A landscape with many peaks, sampled at points; each row gives a point and its height.
From any point a climber steps to the highest of the 2 points nearest to it. It stops when none of these is higher. Distance is the straight distance between rows; heights are no part of it.
Q_722: [ 11  10  21  10   8  -1  -2  10  -3  27  29 -11  -1  11   1  34  -2 -10
   0  25 -17  21   6  -2 -31  18  13 -16   4  17 -26 -24   2   0 -25 -26
   3]  height 5.22
Q_913: [  6  17  28  40  22 -34   3  20  31   2  20  -2  19  15  23  20  24  -7
  -5  -5 -19   8 -15 -18 -13  21  -1   7   6   6  -8  28 -14   5 -21 -29
 -16]  height 3.57
Q_805: [  9   7   3 -61 -32  14 -17 -37 -10   3  -7  14  -8   2 -10 -23 -28  -8
   5  11  31  20   9   7   7  -6  -4 -10 -41   4 -13 -47  27  18   2   8
  33]  height 5.95
Q_313: [ 10  12   6  39  14 -40   0   6  45 -19 -37  -7  14   1  14 -11  20   1
 -11 -19  18  -3 -35 -17  -8  15  15  -5   5   7  24  26  19   3  -5  28
  26]  height 4.57
Q_426: [-24 -49  -8  20   6  -6  -1  29  12 -27  -4   3 -12   6  -9   4  33  19
   1  -6   7   2  38 -12  19  -2  14  21 -15   5   2  -6  -7 -21  21   9
 -17]  height 2.91
Q_832: [-23   5  -9  -1   1 -15   6  -6  13  -5  15  17 -16  -4 -10 -19  -3 -29
  11 -16  14   7 -27  45  22 -15 -24  17   0  19   4 -12  20  35  13  23
  29]  height 5.47
Q_151: [-11   8  -3 -32 -26  35  24 -39 -15  -5  -6  -6  12   5  21   6  10   0
   5   1  22   2   9  11  -2 -19  -9  -5  12 -14  -8 -14 -17  13  -3 -19
 -13]  height 5.27
Q_603: [ -9 -48 -12  14  15   3   4  21 -10 -17  -2  -2 -24  10 -13   7   7   3
   1   4 -19   1  41  -3   0 -14 -13   2   9 -15  14   3 -25  -2  21  -1
 -21]  height 5.65
Q_941: [  1   2 -24  -1  19 -34 -20  -9  22  -2   0 -23 -35   6 -17  17 -24 -34
   3   1  -3  -2  47   4 -15 -23  -2 -39   4   6   4 -33  22  21 -22  22
   7]  height 5.36
Q_199: [  8 -14  -8 -28 -28  36   2   6 -32   6   5 -22 -12  -2  -2   4  -3  19
  -7  12  -2  -8  38  -2  -9 -12  -9  -3  13 -21  -4  -4 -11 -11   7 -10
 -26]  height 5.21
Q_344: [  5   0  30  33 -20 -22  17  -7  35   3  36 -12   5  13  11  -6  39 -16
 -18 -32   9 -15  18   9  -1  -5  -6   5   1  -2  -4  25 -15  21 -11 -15
  -2]  height 4.23
Q_905: [  2 -18   1  14  -4  26  24  -4 -14   2  12  -3   8  25   8  22  13  -4
  -7 -18 -28 -11   5   3   7 -20 -25  15  19  -7 -14  11 -39  17  17 -53
 -25]  height 5.67
Q_848: [ 12  -4  23  35  17 -22  18  11  -9  -1   4   5  12  26  20  16  -7  -1
  21   2 -24  10 -29  -5 -16  12  -3  17   8  10 -13   7 -19  -1  -3 -18
   3]  height 6.15
Q_302: [-13 -22  15  48  11 -34  16  17   7 -23 -15   7  -8   4  10  -8   8  -8
   5  -8   3   5 -28   4  -4  -3  -7  17  13   8  24  24  -1  -1   8  25
  15]  height 5.33
Q_541: [  3 -20  -2  20  24  11  15  19 -11   1   1   4   5  19  13  22  -3  -9
   0  -4 -49   0 -10  -6   4  -7 -18   8  18   3   5  18 -44   5  13 -37
 -26]  height 6.16
Q_277: [ 25  22  36  42  -1 -27   7   4  37   9  43  -2   6  13   7   2  15 -17
  -4 -19 -12   1 -10   3  -5   4 -10   1  11   2 -11  32  -4  23 -18 -18
   5]  height 3.86
Q_310: [-19  -3  -7  16  22 -13  17 -12  18 -28 -37   3  17  13  29   2   8 -17
  15 -22   0  11 -24 -12  -4   1   5 -13   3   4  24   6 -12   8  -4  17
  19]  height 4.06
Q_184: [  3 -27   0 -23 -22  51  15   2 -51  -6  -6  -1  -6   4   5  -2   2  27
  10  11   7   4  19  -2 -15 -11 -10  -1   4 -16  -1  -6 -22 -28  12  -1
  -6]  height 5.64
Q_521: [-25   6   3  -7   1   9   7 -25 -13 -11  16  16  -8   2   2 -18 -23 -23
  17 -11  13  14 -33  38  14 -19 -37  21   8   8   9  -2  -3  30  20  18
  29]  height 5.13
Q_249: [-22 -17 -22   1  39 -11 -17  32 -13   0 -19  18  -7 -12  -9  10 -19   7
   2  14 -38   6 -28   0  26   3  -5  14  -2  20  18  15   0 -12  18   8
  -1]  height 5.73
Q_215: [ 24  24 -14  -5   3   1 -19  -1 -21  20 -15  -8  -4  -4  -5   0 -27   8
  -4   9 -41 -11 -18 -19  -1  10   4 -12  13   2 -10   5 -11  -2   8  -4
  -8]  height 3.35
Q_451: [ -4 -16 -43  -6  33 -10  -5 -19  -6 -38 -59   0  -4  21   7  -5  -8 -10
  40 -15 -10   7  -4 -23  13 -17  -3  -6 -20  -5  11  -6 -16  -7  19  13
   3]  height 2.04
Q_383: [  6  20  -3 -30 -37  12  -4  -4   6  18  -2  10  11 -17 -15 -21  17  20
  -6  -9  25   0  -5   0  35  12  11   8 -32  16 -25 -21  18  -4  15   2
  10]  height 0.96
Q_516: [-15   2  -3 -10  -9  30  26 -20 -21 -10 -25   0  23  -8  24  -2   7   9
  11   0  14 -10  -7   3  -6  -6  -3 -22   6 -13   2   5 -10  -8  -8 -11
   0]  height 5.53
Q_286: [ 16  10 -25   9   5 -32 -26  13  33  14  -6 -22  13  -5 -10  -2  16  22
 -16  -7  -5  -7  21 -36   1  19  30  -1 -28   2  -7  -5  25 -10  -8  13
 -16]  height 3.23
Q_491: [  8   0  44  33  -7   4  26   5   3  -9  18   3  14   9  34  22  22   1
  -4  -5  10   0  -4   5 -48   7   5 -16  13 -15  -1  18 -15 -12 -39 -24
   8]  height 3.05
Q_206: [ 24  12  27  15  -8 -14 -11  26  17  17  32 -13   3   1 -17   9  12  11
 -23  27  -7 -12  21 -14 -25  27  29   0  -8  -8 -19   5   9 -19 -28  -1
 -26]  height 2.15
Q_977: [ 17   3  34  35   5   0  24  -5  -9 -10  33   0  -8  26  18   9   0 -25
  16  -5 -20  13 -13  13 -28  -1  -3  -1   7  -1  -5  20 -11  13  -8  -7
  12]  height 6.74
Q_768: [  1  -1   8  -1 -21  34  23 -12  -5   6  23 -18   9  10   4  23  28   1
 -20 -14   2 -20  22   4   7 -19 -13   0  28 -15 -15  10 -29  12   4 -56
 -38]  height 5.17
Q_35: [ 20 -16  52  29  -9   8  17  17 -22   1  54   5 -31  15   1  18   2 -10
  -1  20   5   8   2  13 -28  -3   6   8  15 -13 -10  27 -11 -19  -9  -7
   4]  height 8.94
Q_6: [-16  20  -6 -51 -30  41  -7 -35 -15   6   4  14   9 -15  -2 -22   3   8
  -7  -7   6   1 -14  19  49 -20 -16  14   1   2 -15  -5   4  33  44 -18
 -18]  height 7.42
Q_655: [-15 -43   9  27  29 -10   6  38  -5 -13  11  10   2  22   0  30  11  -5
   5   7 -42   9  -3  -3   9   2 -10  28   6   4   1   3 -32  -9  18 -23
  -9]  height 6.65
Q_956: [-25 -29 -22  -2  -3  -8  -4  24  31 -15   0 -12  -5  -1 -14   4  51  18
  -8  -2  10   7  46 -21  15  10  24   1 -37  14   0 -24   8 -30   6  -1
 -29]  height 2.81
Q_844: [-19   5 -33 -31  -1  21  17 -30  -5 -24 -15  17   4  23  11   2 -15   2
  46  -2   1  22 -25   5  34  -7 -10   9 -27  21 -30 -46   1   5  25 -20
   7]  height 7.46
Q_7: [-22  19   7 -58 -11  23  -6 -53 -23   7  13  18  -8  -9   5  -7 -24 -24
  -1  14  23  23   4  33   8 -31 -36  10  16 -12   4 -28  -3  31  10  -4
   0]  height 5.84
Q_442: [-23 -25  11  20  17  -7   8  45   7   8  32   7  -3  -4  -3  18  12  -7
 -14  15 -34   4 -12   6  19  18   6  30  13  20   1  10 -20  -6   1 -31
 -13]  height 7.24
Q_146: [-10  -4  -1  30  20 -26   0  -6  35 -39 -51   7  16   6  25  -8  27  -8
  11 -20  13  10 -19 -30   7  14  16  -3 -21   7  19  10  13  -4   2  26
  25]  height 4.30
Q_527: [-21   7 -28 -14  -3  -8 -23 -14   5  -5   3   7  -1  -2 -19 -39   1  -3
   6 -21  -3  -1  -8  29  58 -18 -25  20 -18  11  -3  -7  13  20  40  14
   7]  height 6.37
Q_339: [-31 -12 -14 -21  15   6 -17  23 -12   8   8   6 -15 -32  -6   5 -18 -15
 -19  21 -19  -8   4  18  14 -10 -13  -3  19   3  20  12   4  -6   2  10
 -11]  height 5.20
Q_128: [ -2   9   1 -34 -14  21 -15 -32 -41   0 -10   3 -18  -8  -5 -15 -43 -18
  10   9  10   8  16  18 -12 -29 -25 -14  -2 -21  19 -13   7  25   3  23
  11]  height 5.11
Q_379: [  5   5 -15   3 -19  12  22 -34  -3 -25 -31   2  18  20  19 -17  11  10
  24 -28  38   2 -17  -7  -5  -7  10  -4 -24  -2   0 -19  -4  -9   4   8
  25]  height 6.48
Q_100: [ -2   0 -12  11  29 -12 -10   9 -25   0 -46   6   5 -16  16   3 -26 -13
  13   7  -5   1 -34  -3 -13   8  -5 -12  10   3  28  13  14 -10 -18  23
  22]  height 1.70
Q_907: [-41 -15  -7   3  26 -14  -6  39  15  12   7  17  11 -23  -9   6   5  -6
 -20  21 -17  -6 -19   5  28  19  12  18  17  27   7  23   0 -10  -9 -14
 -14]  height 6.58
Q_394: [ -4  -3 -36   2  14   8  17 -36  -8 -31 -47  -1   7  39  10 -16   1  12
  40 -23   3   3  -9 -12   7 -24 -14  -5 -20 -12   1  -5 -30  15  19   1
  -3]  height 2.14
Q_821: [-25  20 -23 -31 -19  33  12 -27  -3  -5 -12   9  12   7   6  -1  -1   6
   9 -11   3   6 -10  10  32 -14  -6  -1  -9  12 -23 -24  -3  18  27 -27
  -4]  height 8.27
Q_355: [ 15   9   9  13   0 -19   1   7   7   7   4   4   3   7  -5   7  -6   6
   5  12   7  11 -21  -4  -8  24  19  10  -7  18  -7 -22  21  -2 -18   1
  30]  height 3.14
Q_162: [  6 -12  19  -2 -13  18  17  -3 -37  -3   9  13  -7  15   1   7 -16  -8
  22   3 -10   6 -14  18 -12  -6 -13  16   7  -6  -2   2 -27  -2   2   1
  16]  height 3.59
Q_263: [-13 -18 -26 -13   3 -17 -25  25  27  10   2 -19  -4  -9 -29   7  29  19
 -14   3  -5   1  43 -16   8  18  29  -9 -23  11  -7 -25  17 -18 -11   4
 -28]  height 2.99
Q_2: [-27  14 -10 -11  -4   9   9 -23  -6   1   8  12  11  -4  12   4 -10 -26
   8  -2  12  12 -14  32   7 -14 -21   6  25  10   5  -7  -3  26  -3  -7
  20]  height 4.77
Q_171: [ 16   6  -7 -30 -35   4 -23   3  -8  12   8   9  -1 -19 -26 -35  -3  31
 -14   4  16  -6   8 -13  29   9  14  18 -32   7 -20 -11  15 -17  32  13
  -9]  height 1.05
Q_21: [ -4   6   9  10 -10   7  20 -15  23  13  19 -17  16   7   3  -2  37  -6
 -15 -24  12 -12  16   5   9   0  -6   7   9   0 -12  11 -11  22   0 -34
 -15]  height 4.64
Q_382: [ -6 -16  -1  12 -13 -10   3   9  15   1  24 -13 -13   4 -14 -18  22   2
 -13 -21  11 -11  29   1   7 -11  -8  15   2  -8   9  10  -5   4   8   7
  -6]  height 0.59
Q_458: [-11  19 -10 -24 -22  10   4 -19   2   1   1   4  15 -14  -7 -17  19   6
  -3 -16  31   2  10  12  14  -1   1 -13 -12   4   1 -11  25  -3  -3   9
  12]  height 0.86
Q_729: [  7   2  -4  -3  -5 -16 -13   2  10  18  13 -23 -21  -6 -20   3  -6 -11
  -3  -2 -10 -14  47   3 -17 -11   1 -31   3   1   3  -9   9   8  -8  12
  -8]  height 6.11
Q_75: [ -8 -25 -37 -13  -5   3 -21  14  -1   0 -12   2   1 -30 -20 -29  18  33
 -14 -19 -11 -20  19 -11  44  -9   0  19 -24 -13   1  21  13 -27  37  16
 -30]  height 0.38
Q_185: [-28   3 -14  -4  13  -6  -2  -3  31   2 -20 -13  16 -26  12  -2  18  -9
 -14 -16  16 -11  10   4  12 -10   1 -22   8   0  15  13   6   6 -14  -2
  -8]  height 1.16
Q_88: [  8  -3  -2 -14 -13   5 -16  18 -19  16   2   8  -7 -36 -14 -14 -24  18
 -21  25   2 -21  -1  -8  -6   6   8  -6   3 -14  14  29   4 -31   0  17
 -21]  height 1.28
Q_827: [  9   2   1   6   8  -5  -8  21  -3  16  21  -6   2  12 -15  17  -4   4
  -6  18 -34   1   0  -4  -3  19   8   4   1   9 -17  -7 -12 -12  -5 -15
 -18]  height 5.66
Q_175: [-12 -11 -26 -19   2  26   1  12 -11  -6 -25   0   9 -19  -7  -3  14  33
  -7   1 -12 -16  13 -18  26  -3  11  -9  -3  -2   6   7 -11 -24  14 -13
 -36]  height 2.92
Q_670: [-23  11  -5   2  12  -3   8 -17  10  -3  -3   7  10  -9  19 -10 -19 -34
   2  -5  11   3 -26  27 -10 -13 -18 -12  27   7  21  23  -3  30 -10   4
  15]  height 4.44
Q_664: [-29 -13  -6   4  15  18  30  12   2 -16 -25   6  28  -5  26  18  23   0
  12 -11 -11  -7 -20  -9  13  -3  -4   5   8 -11  10  13 -38  -7   0 -24
 -19]  height 2.58
Q_572: [  6   9  34  33   6 -14  10  16  21   6  20 -11  17   3  23  17  23  -7
 -19   3   4 -13   1  -1 -29  13   8  -6  13  -8   3  33  -6  -8 -33 -33
 -13]  height 3.32
Q_190: [  8 -22  29  -3  -4  27  11  17 -34  11  32  -9 -31  -5   0  26 -10 -10
  -2  30  -1   2  20  14 -22  -8 -10  -6  23 -23   5  11 -15 -11 -13  -6
  -8]  height 7.54
Q_437: [ -4 -20  11  14  13  -7  -7  33  -8  -5   0   1 -18 -23  -4  -7  -6  -1
 -11  26   5 -17 -13   2 -11   2   9  -6  14  -3  26  36   0 -29  -8  28
 -14]  height 1.44
Q_421: [  4  11  -7  -1 -19   4  20 -45  18 -27 -25 -17  15  20   9 -15  12 -12
  15 -25  38  10   9  15 -22 -10   6 -19 -17 -18   8 -23   2   7 -15  14
  25]  height 7.14
Q_61: [-13  27 -18 -56  -2  21 -13 -61 -10   2  -2  -1  -9  -3  -1   7 -26 -18
   4  16  15  10  13  23  11 -34 -31 -18  12  -7  -8 -40  -2  31   4 -12
 -19]  height 6.34
Q_829: [ -4  -4 -11  10   2   6  16 -33 -11 -27 -11  -7   2  40   7 -14  -8  -2
  39 -20 -13   7  -8   8  -1 -25 -20   7   7 -13  -5  -6 -34  17  16  -2
  -3]  height 2.26
Q_115: [ 41  47   3   0   2  -9 -12 -13  12  32 -22  -2  12 -10   1   2 -26   6
  -4   8   9   6 -24 -24 -18  28  24  -5 -11   3 -11  -5  31   7 -23   4
  23]  height 3.47
Q_969: [ -8   1 -39  -8  46 -10 -15 -12   5 -13 -54  -3   7   0  13 -10 -14 -11
  21 -12 -21   5 -20  -4  21  -9  -8  -8 -11  10  19   6  -1   8   6  17
  12]  height 1.93
Q_71: [  1   8 -36 -14  21 -18 -22 -29  19   4 -24 -24  -5   4  -9  10 -15 -15
   9  -6  -6  10  26  -9  -9  -7   1 -40 -12  10  -2 -35  15  14 -20   3
   3]  height 4.85
Q_854: [ -5  10 -18  -2  -4  -7   3   3  26   6   0   0  22  -5  -8 -15  33  22
 -12 -15  -1 -18  -6  -8  26   3  12   6  -6   5 -15  15  -1   3  16  -8
 -18]  height 1.60
Q_318: [ 16   8 -25 -18  -2  17  -8   8 -12   4 -25  -2  14  -1  -2   6 -14  40
  -6   1 -34 -13  -4 -25  15   7   9  -8  -1  -4 -12  -4 -11 -16  12 -21
 -32]  height 3.12
Q_209: [ 32  15  31  23  -4 -15   4   5  14   1   2  27   5  19   6   8   0   9
  12   9  18  22 -44  -2 -35  28  20  27  -7  15  -8 -28  33  -9 -20   6
  46]  height 2.98
Q_13: [ -6 -26  11  29   0 -20   5  21  20 -18  17 -18   1  31   1  10  38  13
   0 -16  -2   1  28 -10   3   3   4  19 -20   3 -17 -11 -12 -12   4  -8
 -12]  height 3.15
Q_979: [-23 -16 -12  -1  23   6  14 -13   0 -18 -26 -10   8  15  18  12   8 -16
  21 -15 -19   7  -3  -1   8 -20 -16   3  13  -9  10   0 -32   9   8 -18
 -14]  height 2.42
Q_53: [ 20  -2  -4  -7 -33  26   8 -14 -24  -4  -7  -8  -5  20  -9 -11  -1  27
   8 -23 -10 -11   6 -15  14  -5  -8   6 -11  -6 -24 -13 -17   1  30  -9
 -13]  height 4.45
Q_315: [-29   3  15  21  19 -16  15  -1  21 -17 -28   5  10 -14  24   0   0 -38
  -4   2  10   0 -27  14 -18  -7  -8 -16  33  13  39  29  10  12 -23  12
  24]  height 4.58
Q_441: [ 23 -33   2  -1 -16  18  -1   3 -61  -8  -2  -5 -21   7 -15  -2 -35  25
  13   9 -11  -2  16  -9 -20   0  -3  -1  -3 -15   1 -13 -16 -28  16  14
  -2]  height 6.19
Q_638: [ -5  16  -3  19   0 -21   4  13  44   7   5  -3  24   2   0  -8  40  19
  -8  -4   1  -5 -11 -22  16  21  22  13 -23  13 -14   4   4 -12  -1 -17
 -14]  height 1.71
Q_555: [ 34  20  18   3   8 -16 -24   8  -7  24  -2  15  -2  -3 -14   5 -35   2
  -3  26  -3  10 -13 -12 -18  30  18   3  -2   7  -8 -13  24  -1 -13  15
  24]  height 3.31
Q_49: [  0  12 -34   1  47 -17 -24   5   7  -2 -44  -1   1 -13  -1  -4 -35 -18
   7  -3 -16   0 -36  -3   0  -1   1 -22   5  17  29   5  19  16  -4  39
  20]  height 1.82
Q_106: [-23   5 -11 -15  -1  17   9  -1  12   7 -11 -11  26 -40  15 -14  29   0
 -34 -18  25 -19  11   5  24  -8  -4  -1  21 -14  22  41   2   2  -9  -9
 -17]  height 1.31
Q_397: [  7   9 -21 -13  11   0  -6  -7   0  14 -26  -8   8 -13   5  18 -16   0
   1  20  18   8   9 -14 -26  22  26 -23  -9  11  10 -40  37 -21 -35  11
  19]  height 4.19
Q_750: [  6 -12  14  36  15 -11   5  23  -8 -19 -14  15   2  15  20  -4   2  12
  21  -6  -5   9 -46 -12 -12  16   6  26   6   1  12  15  -6 -14  -2   7
  12]  height 5.72
Q_205: [  9  13  18 -10  -4  15   5  -3 -36  14   0  19 -10  -8   8   4 -38 -13
  14  15 -12  10 -26  18  -6   1 -14   4  21   7   5   5 -11  22   4  11
  27]  height 3.81
Q_542: [ 23  19  34   9 -24  -4   7   5  10  12  13  -4  16 -13   9  -7  11  19
 -20   6  17 -22 -16 -16 -23  23  22  10  -1 -10  -2  23  -2 -29 -20   0
 -13]  height 2.55
Q_80: [-12  11  10 -28  -7  17  -1 -47 -28   4  13  17 -22  -2  -4  -4 -38 -28
  11  19  15  18  -5  35 -10 -43 -45  -2  21 -18  11  -7   6  32   5  17
  15]  height 5.45
Q_734: [-14   9 -30 -38 -12  32  13 -58 -20 -15  -2  -9   6  19   4   6 -10  -2
  16  -2  11   6  11  15  13 -39 -25  -6  22 -11  -8 -21 -21  21   7 -24
 -30]  height 5.74
Q_10: [ 24   8   1 -27 -29   3 -23   3 -13  23  13   6 -12 -25 -21 -25 -23  28
 -23   7  -7 -16  18 -14  16   7  11   1 -11 -21  -9  13   3 -22  22  12
 -23]  height 1.15
Q_396: [ 36  38   1  25  11 -38 -19  -8  35  26 -14  -6   0   8  -8   4 -12  -6
 -14  -4   5   2  -4 -23 -18  20  22 -18 -17   8  -1 -18  46  12 -31  15
  25]  height 3.68
Q_728: [ 19  22  38   9 -12 -10  -5  22  19  19  35   5  -1 -14  -5  -8   0  -1
 -21  21  12 -32   0  -7 -18  20  25  -5   8 -10 -12  29  -1 -14 -20   5
 -10]  height 2.34
Q_220: [  1 -13 -11 -18 -11  33   8  -1 -31   0   1   3 -11  19  -9   2   1  23
   3   0 -27  -4  20  -2  11 -14 -12  10  10  -7 -16 -19 -29   6  28 -22
 -31]  height 4.78
Q_533: [-22 -14 -15 -10  15   5  -8  15 -12  18   7 -14 -28 -41 -11  22 -16 -20
 -19  32  -4   2  41  18 -14 -14  -7 -24  30   2  17  -1  21  -6 -22   8
 -13]  height 5.83
Q_495: [ 33   1  25   3  -9   2 -10  15 -12  13  40  -4 -26  24 -13  10 -11  11
   2  14 -29   7   8  -1 -22   9   2   1  -3  -5 -31 -11 -12  -6  12 -10
  -4]  height 6.17
Q_713: [ -4   6 -12 -43 -28  16   0 -24 -24 -10 -16   9   6   6   1 -10 -13   4
  16   3  40  17  -1  12   4  -1   8   1 -32  16  -9 -44  29  -2   3  13
  39]  height 6.33
Q_553: [  6   3   4 -41 -13  20 -27 -11 -43  19 -19  12 -14 -29  -3  -7 -48  -4
  -2  23  19   7  -2  -1 -16  -2 -10 -21  -8  -7  10 -13  21   4  -1  27
  18]  height 5.49
Q_903: [-28 -15 -13  -8  17  21  13  20   1 -21 -25   6  24 -24  12   2  28  19
   0  -3   2  -5 -14  -4  31  -1  -1   6   7   5   6  18  -4 -16   4 -12
 -19]  height 2.74
Q_81: [  6  16  -2   5 -23  -7  11 -40  18 -13   4 -17  -9  16  -4 -16  21  -3
   0 -27  40  -7  21   4 -19 -18  -8 -22   1 -19   9  -7   9  15  -6  22
  13]  height 8.18
Q_766: [ 14  25 -21   3  23 -17 -18  -5  30  14 -39 -16  18 -14  -3  13  -2  -6
  -7   0  15   3  -7 -23 -17  29  32 -27 -18   5   7 -12  52 -12 -32   5
  21]  height 3.92
Q_613: [ 25  20   6   4 -23  -9  -7 -15  12   7  12 -17  -8   5  -8  -5   5 -12
  -8 -10  21  -6  37   4 -22  -3   8 -30  -4 -17  -6 -18  22  18 -15  20
  18]  height 7.02
Q_226: [ 54  24  30  17 -20 -25  -1  -6   7  -4  -5  22  -6  14 -10  -6 -25   9
   6   3  38  21 -31 -10 -27  34  22  23 -18   5  -4 -23  41 -13 -19  18
  52]  height 2.87
Q_548: [ -1  -5  23  37  21 -36   9  15  20 -20 -23   5  -1  -8  21   2  -4 -19
   6   0   8  -1 -42  -4 -17   2   7 -10  28  -2  35  35  15   3 -11  32
  23]  height 4.95
Q_137: [ 32  10  55  44   9 -11   3   9  -6   0  57   2 -27  23  14  25 -13 -15
   6   0 -16  -1   3  10 -23  -5   1  -7  14  -7 -20  27  -4  11 -17   0
  14]  height 7.57
Q_899: [  4 -14  22  37  15 -31   5  22  25 -11  16 -11  11  25   8  15  36  -9
  -6 -15 -17  -1  18 -15  -4   4  -5  13 -11  -4  -4  16 -22   8   3 -20
 -13]  height 3.34
Q_465: [  1  19 -18 -22  10   6  -3 -19   4  16 -23 -19   5  -4  -2  18 -16 -15
   7  12  -1  15  19   1 -30   6   7 -43  -9   3 -11 -40  17  11 -23  -7
  21]  height 4.51
Q_651: [-15  -1  -2  -6 -18   4   1   5  16  10  20 -12   4 -14 -10  -1  27   0
 -18   2  19   0  33   8   2  10   8   2  -4   2   0 -14  14  -9 -14  -5
  -4]  height 0.73
Q_309: [-26 -18 -21   2  32 -15 -15  38  22   0 -15   9   0 -20  -5  12  16  -2
 -16  13 -29   8  -6 -19  29  14  11  22  -1  22   8   8 -12  -4  11  -5
 -16]  height 6.12
Q_672: [  4   1   6  20  -3 -26 -18  25  37  22  46 -15   2   9 -19  16  23  14
 -23   9 -16  -3  28 -17  -3  22  17   9 -16  13 -22  -1   0  -7 -14 -23
 -34]  height 1.98
Q_569: [  4  -6  17  -8   7  15   0  16 -20  13  25  -3 -19 -18  -6  29 -19 -29
  -7  35   2  -4  38  14 -34  -5  -8 -30  32 -13  18  -1   8  -4 -30   3
   2]  height 6.60
Q_778: [ 15 -39   7  15   2   5 -10  30 -30 -15  15   6 -20   9 -18   4 -18  18
  10  19 -17   2   7  -7 -13   9   1  22  -1  -4   0   2  -4 -35  18  13
  -4]  height 6.84
Q_295: [ 33 -25  31  29  -8   3   5  25 -18  -8  38  12 -24  14  -3  -3  -5  16
   4  14 -17  -9  -6   2 -14  11   4  22   4 -12 -10  27 -16 -31  14   8
  -5]  height 7.63
Q_873: [  9  -3  41  16 -31  11  22   7  -4  -8  14  -3  22   3  19   0  33  17
  -7  -4  28 -12  -8  -6 -32  12  17   7   2 -12  -6  10 -16 -32 -19 -20
   3]  height 2.78
Q_686: [ -7 -27 -34   2  -1 -14  -8  14  16   2   7 -12  -9  -1 -29 -27  21  13
 -12 -23 -10 -11  29  -4  33  -8  -4  16  -9  -9   1  17  -8  -7  33  11
 -21]  height 0.47
Q_217: [-16  -3 -36 -40   0  13   1 -33 -10 -21  -4  14  -4  12 -14   6 -18  -7
  36   0  24  22  -2  17  17  -9  -4   9 -30  20 -21 -58  14   6   4  -3
  24]  height 6.87
Q_724: [ 10   9  22 -57 -34  16 -21 -14 -24  37  -5  13 -18 -15 -12  -8 -33  -2
  -1  18  14   9   4   3   1   2  -4  -9 -18  -9 -14 -23  18  25   7  15
  23]  height 5.85
Q_790: [-11   2   4  16  -5 -32  -4  21  51   4  35 -10  15   9 -18  -5  48  12
 -23  -6   6  -4  15  -1  22  21  16  21 -15  18 -20   3   2  -5  -5 -19
 -12]  height 1.83
Q_407: [ -8  13  -3 -37 -19   6 -13 -17  -6  12  10  21  10 -15  -5 -35  -4   6
  -1 -17   9   2 -21  18  51  -3 -23  19 -11  19  -8  -5  10  25  42   9
  11]  height 6.82
Q_733: [  3  27  19   6   8  -8   6   3  -8  15   0  11   0 -18  14   3 -28 -30
  10   7  -1 -11 -22  21 -15   1  -5 -22  23  10  12  18   8  31 -15  14
  31]  height 4.10
Q_427: [-12 -54  -4  10   4   3 -11  36 -20  -9  13   6 -28  -8 -23  -2  -2  15
 -11  13 -12  -1  28   2   4  -3   0  19   3 -16  17  12  -4 -29  25  21
 -26]  height 6.21
Q_687: [ -4  15  -8  -8 -19   5   2   9  25  13   8  -6  21 -29  -2 -22  21  13
 -29 -14  10 -29  -5   2  19   1   5   3   5 -13   4  36  -8  -6   0  -3
 -29]  height 1.46
Q_773: [-14 -12   6  10  27  -6  -7  36 -13  -5 -16   6 -10 -25   1  11 -20 -13
  -2  19   1   0 -19   6 -22   0   3 -17  21   4  43  18  16 -16 -15  22
  14]  height 1.58
Q_197: [ 27  15   0   2   4  10  -9  -8 -29   4 -16  15   3   5  11 -10 -32  15
  17  -3 -24   3 -31  -9  -2   6  -4   9   0   0  -2   5 -14   3  12  10
  21]  height 3.58
Q_668: [ 26  24  -9  24  16 -35 -28   8  33  21 -13 -20   2  -5 -10   4  -6   6
 -24   0 -10 -10  19 -35 -21  30  20 -15  -7   2  -8  -3  27  -3 -23  10
  -7]  height 3.44
Q_567: [  3  21  -1 -22 -17  26  17 -27 -11 -10 -29   7  27  -2  18 -17  11  27
  18 -14  22  -9 -26 -12  -1   3  15  -4 -15  -8  -5 -10   6 -12  -7  -6
  19]  height 6.01
Q_323: [-35 -16 -10  -3  10  -7  -7  -6   8 -10  19   4 -17  -3 -18 -21   9 -18
  -8 -21   9   5   6  35  41 -22 -28  27   3  13  10  -1   5  26  24  13
  11]  height 5.90
Q_248: [ 40 -10  30  12   8  14   7  24 -24   7  55   7 -30   9 -11   9 -21   6
  -3  20 -40  -8   2  -3 -10  -2   2   8   2 -21 -23  26 -21 -15   9  -6
 -21]  height 6.81

Where does a climber stop that starts at each point below?
Q_310: Q_35
Q_53: Q_295
Q_128: Q_821
Q_766: Q_81
Q_733: Q_821
Q_146: Q_35

Call two points neighbours if one is among the 2 nearest of the other. Go from one point of each pair to the other, from neighbour to neighbour, staying as high as possible. Name the lowest point that can't be avoided.
Q_61 and Q_821: Q_128
Q_35 and Q_81: Q_670
Q_81 and Q_61: Q_151
